Each scene shows the same named points in several views. A view is turned or mirrored, shifted and resized as a whole, has a little noise and may leave points out.

Scene 1
View 1
sof: [ -3   1   2  -9  -1  -1  -5  -2 -11   2  10   0   3  -4   3  -8   2  -2
   0   5  -3  -6  -2   3  -6   3  -2  -4   2  -3   7]
kag: [ -5   4  -2  -9   0  -3  -8  -4 -11   6   6   0   5  -2  -1  -5   5  -3
  -1   5  -4  -3  -5   2 -10   1  -3   2  -1  -5  11]
sebi: [ -4   5   3  -1  -3   3  -3  -2  -6   5   5  -2  -3   0   6  -2   7  -3
  -1   9  -2 -10  -3   4  -8   4   2   5   3   7  12]
Ferig: [  3  -3   3  -1  -5   6  -4  -5  -4  -4   5  -3  -1   5   4   0  14   0
  -5  15  -5 -13   1   6  -6   3  -1  -1   6   8   2]
pek: [  0   4   3  -1  -2  -3  -3  -3  -7   7   4   0  -4  -2   0  -5   6 -10
  -1   1  -9  -9  -5   5  -2   4  -2   1   3   1   8]
semas: [ -3  -5   1 -10  -3   7  -6  -4  -9  -9   9  -4   8   5  10  -3   9  10
  -5  20   4  -8   5   3 -13   0   1  -1   2   3   5]
Dogab: [ -4   1   2 -13  -2  -1  -2  -1 -13   2  10   2   3  -4   8 -10  -2  -2
   3   2   0  -7  -2   1  -3   5   1  -5   1  -4   8]
ruge: [ -3  -1   1 -13  -1  -5  -2   0 -12   4  10   2   5  -6   1 -11  -2  -7
   3  -5  -5  -8  -4   1   1   5  -3  -9   0 -10   4]
Bute: [  7 -14  -1 -10   0  -2  -6  -2  -8  -8  11  -2   9   2  -7  -8  12  -4
  -6   4  -9 -11   3   5   1   3 -10 -17   3  -8  -9]
zelu: [ -6  -2   4 -14  -2   3  -3  -2 -13  -3  12   0   6  -2  13  -8  -1   6
   1  11   5  -8   1   1  -6   2   2  -5   1  -2   9]
Resig: [ -2  -2   0 -12  -1  -1  -6  -3 -11  -1   9  -1   8  -2   2  -7   5   1
   0   6  -2  -6  -1   2  -7   2  -3  -6   1  -6   5]
Gasef: [ -6   4   4  -6  -4   5  -1  -3 -10   1   7  -1  -1  -2  13  -5   2   2
   0  11   1  -8  -2   3  -8   3   6   3   3   7  12]
tem: [ -8   4   1 -13  -2   0  -3  -2 -15   4  10   2   3  -6   9  -9  -3   0
   3   3   1  -5  -3   0  -7   5   2   0  -1  -4  13]
View 2
ruge: [-15  -5  11   2   6  15   0  14   1  -6  -7  12   3 -16  -3   2  -4  -9
  -9   3   1  -8  -1   3   3 -11  13   5  -1 -16  -6]
sebi: [-12 -13   5   2   9  -9 -13  -3  -3  -4 -12 -15  -6 -18 -16  -2  -9   0
  17   9  15 -10 -21   4  -5   7   1  -7   9  -4  -2]
Dogab: [ -4  -8   9   1   8   1 -10   8   4  -7  -5  -6  -2 -22  -3   7  -2  -3
   4   4   4  -7   0  -3   2  -9   0   5   0 -20  -8]
zelu: [ -2  -5  11   1  15  -6 -12   3   8  -8  -4 -11  -6 -24  -2  11   3  -2
   5   6   2 -12   4  -6   3  -8   0   7   0 -21 -13]
tem: [-14  -4  14   0  16   3  -8   1   7  -6 -12  -6  -2 -18  -9   5  -1  -7
   1   8   5 -16  -7  -2  -4  -1  13   5   1 -16 -10]
Gasef: [ -2  -5  10  -5  16 -15 -13  -5   3  -1  -8 -18  -7 -21  -9   8  -5  -2
  11   7   5 -14 -12  -5 -10   0  -2   2   3 -15  -5]
pek: [-12 -10   8  -2   2   3  -3   7 -11   0  -9   3   4 -13 -12  -3 -16  -2
   2   4   6  -4 -18   5  -8  -2   5  -4   7  -5   6]
Bute: [ -4 -21   4  13 -12  10  -4  25  -9 -12   0  12   6 -19   5   2  -2   2
   4   0   5   9   7   9  24 -24  -8  -2   6 -17  -2]
sof: [-11 -10   7   3   9   2  -9   7   1  -7  -8  -2  -2 -19  -6   4  -2  -5
   3   5   6  -7  -5   2   3  -5   5   2   4 -13  -6]
Resig: [-12 -13   7   8   6   3  -8   7   4 -11  -5  -4  -3 -20  -5   4  -2  -2
   4   7   6  -7  -1   4  10  -8   3   2   4 -16  -7]
semas: [  3 -16   4   7   8 -17 -19   1   6 -12  -3 -23  -9 -30  -4   8   2   6
  22   6  11  -5   3  -1  14  -8 -15  -1   6 -19 -12]
Ferig: [  5 -18   2  -2  -2 -14 -13   6 -10  -1   0 -13  -1 -20  -7   3 -10   5
  19   2  11   3  -7   2   5  -7 -19  -7   8 -10   3]
kag: [-22 -14   8   8   6   6  -9   3   1  -8 -11  -4  -3 -19 -12  -2  -3  -3
   8  10  11  -9 -12   7   4   0   9  -3   4  -9  -6]
View 3
Dogab: [ -2 -17   3  21   3  11  -2 -11   7  13   4  -7   9  -3  -9 -10   6  -4
  10  11   1 -16  -4  -7   8  12  -9   6   7 -14   4]
tem: [  2 -16   9  27   3   9  -6 -12   9  15   5 -12  11  -8  -3  -7  -2  -5
   8  13  -3 -11  -6 -14   3  13  -8   5   4 -23   1]
Resig: [-10 -21   6  27   4  17  -4 -19   2  19  -2  -6  12  -2 -10 -11   6  -2
  13   4   9  -5  -3  -3   4   4 -19   0   2 -11  17]
semas: [-14 -30  11  16  10  32 -12 -19  -6  16   0 -13  24  -3  -9 -15   4  -4
  -1 -19  19   7  28  -5  12  18 -18  -3 -11   0  14]
ruge: [ -4 -10   4  24   3   6   4 -11   7  16   0  -3   5   0 -10 -10   5  -7
  21  21   5 -19 -17  -3   5  -1 -17   8  18 -14  16]
pek: [  0 -18  -2  19  -5   1   3 -22 -11   8  -6   4 -11 -15 -22  -1  10  -2
  14   0   7 -10  -9  -7  -9   8  -9  -4   9 -18   3]
zelu: [ -6 -19   8  19   9  23  -8 -11   7  12   6 -10  20  -1  -5 -14   1  -3
   3   3   4 -10  11  -9  14  15 -12   5   0  -8   5]
Ferig: [-16 -29  -1   7   2  19  -4 -23 -19   3  -4   3   0  -7 -23  -4  16  -3
   6 -23  22   3  16  -4  -4  15 -18 -10  -2   0  11]
sof: [ -5 -16   5  21   3  12  -1 -20   2  16  -1  -4   8  -8 -10 -10   4  -5
  15   6   7  -6  -4  -6   2   5 -13  -1   6 -13  10]
Gasef: [ -2 -26  10  18   3  15  -9 -15  -3   7   5  -9   7  -9 -10  -5   1  -2
  -5  -9   1  -9  15 -14   5  27  -5   1  -4 -17  -6]
View 4
zelu: [ 11 -13  19   7 -11  -4   8 -12  22  16   8  -6   1  -3   2  -8 -22 -14
  -8  -4 -11  12 -11  11  -1 -13  26  -6   3  -2 -17]
semas: [  0 -20  20  10 -15  -2   9 -18  21  29  -2 -15   5  -4 -11   3 -31 -15
   9  -8   5  20  -4  11  -6 -11  19  -7  -2  -8 -30]
pek: [ -3  -6   3   4   8 -10   8   0   8   4   2   0   5   3   3  -4  15 -13
  -2  13   5   8   1  14  -2 -10   0   2  -2  16  -8]
Bute: [-18  -4  20  17  -4 -27  16 -18  16   4 -23  21   2   4  17  -9 -13   8
  -3 -20  21  26   0  13  -1  -7  -3   4   2  -9  -8]
kag: [  3  -8  20   1   1  -2  16   0   3   2   8  -1   3   6  -2 -10  -1  -7
  -2   0   0  12  10  21   1 -14  13  -2  -8   9 -10]
sof: [  2 -10  18   5  -3  -8  13  -6  11   6   3   2   3   1   6  -8  -3  -7
  -9  -2  -1  12  -1  17   1 -14  14  -1  -3   8 -10]
Dogab: [  9  -9  15   5  -3  -7   6  -7  17   7   8   2  -2   1  10  -9  -6 -13
 -16  -1 -11   7  -7  14  -1 -14  18  -2   1   6  -6]
sebi: [  3 -13   1   3  -1  -1   8   0  12  16   5 -10   9   2 -11   2   6 -19
   5  13   1   9  -3  12  -4  -9   5  -2  -1  15 -19]
ruge: [  6  -2  19   5   0 -15  10  -5  14  -4   3  13  -3   4  22 -17   0  -2
 -20  -6  -6  10  -4  12   3 -14  14   1   3   6   1]
tem: [ 13 -11  16   0  -2  -3   8  -4  14   6  17  -4  -1   2   6 -12  -3 -16
 -14   3 -13   3  -4  16   1 -14  23  -5  -2   7  -6]
Resig: [ -4 -12  27   4  -4  -6  21  -6   7   3   2   2   0   5  -1  -9 -12  -6
  -1 -11   4  20   9  23   0 -12  15  -2  -8  -2 -12]
Ferig: [-10 -16   0  15  -4 -11   6 -14  16  24 -13  -7   9   0  -9   7  -7 -13
  13   5  18  18  -7   6  -6  -5  -1  -1   1   5 -22]
Gasef: [ 12 -16   5   5  -5   2   2  -6  17  22  10 -17   4  -2  -7   0  -8 -22
  -2  11  -6   7  -8   8  -6 -15  17  -7   0  11 -21]
View 5
Ferig: [  3 -19   1  15  -5  -6 -17  -7   8  13 -13 -10   7  -5   6  -1  -5  -9
  -2  -9 -32  18  -7 -14   0  -3  -3  -2 -16  -1  -5]
Gasef: [-10  -5   4   8   1  -7  -6 -14   3  -2  -9 -14   8   3  13 -16  -8 -15
   0  -9 -31  11  -2 -11   0   7  -8  12  -5  -5   3]
sof: [-10  -8  -1  -2   0  -3  -2  -8  -3   4 -11 -10   6   9  -1  -5  -5  -6
  -4   6 -25   1 -12 -19  -3   2 -11   9  -7  -6  -1]
ruge: [-12  -6  -1 -11   0  -1   7  -6  -9   6 -12  -7   5  17  -4   2   0   3
  -3  18 -23  -5 -12 -17   0   2  -8  10  -9 -10  -1]
Bute: [  7 -20 -13  -5  -1   0  -4  -3  -3  20 -16  -6   1   6  -9  18  -2   3
 -13  15 -26   3 -18 -27   1 -12  -4  -9 -23   2  -7]
tem: [-15  -2   1  -9   1  -3   7 -10  -8   0 -10  -9   2  17   3  -7  -3  -1
  -3  12 -24  -4  -9 -17  -2   5 -10  13  -5 -11   3]
zelu: [ -6  -2  -8   0   4  -6   2 -14  -4  -1 -12 -16  -1   7  13  -8 -12 -10
  -8   0 -33   4  -8 -19   1   4  -8   9  -7  -4   4]
sebi: [-10 -10  11  10  -3  -4 -15  -8   4   6  -9  -8  14   3   5 -11  -2 -13
   3  -5 -28  11  -3  -8  -2   5  -9  10  -8  -7  -2]
Resig: [ -6  -7  -5  -1   0  -1  -4 -10  -2   8 -11 -12   4   5  -2  -2  -7  -7
  -8   8 -28   0 -13 -23  -3  -2  -9   7  -9  -4  -2]
Dogab: [-13  -4   0  -4   1  -4   4  -9  -6   1 -12 -12   3  14   6  -6  -5  -2
  -1   7 -27   1  -8 -14   1   4  -7  10  -8  -8   1]
kag: [-12  -7   3   0  -2  -1  -9  -5  -1   7  -8  -9   8   5  -9  -8  -2 -14
  -2   7 -24  -1 -12 -19  -8   3 -16  15  -7  -7  -4]

Which points are out of place in each view (at most two, in the order of its rows)? Write - if all are in place.
view 1 -> -
view 2 -> sebi, Dogab
view 3 -> -
view 4 -> Resig
view 5 -> tem
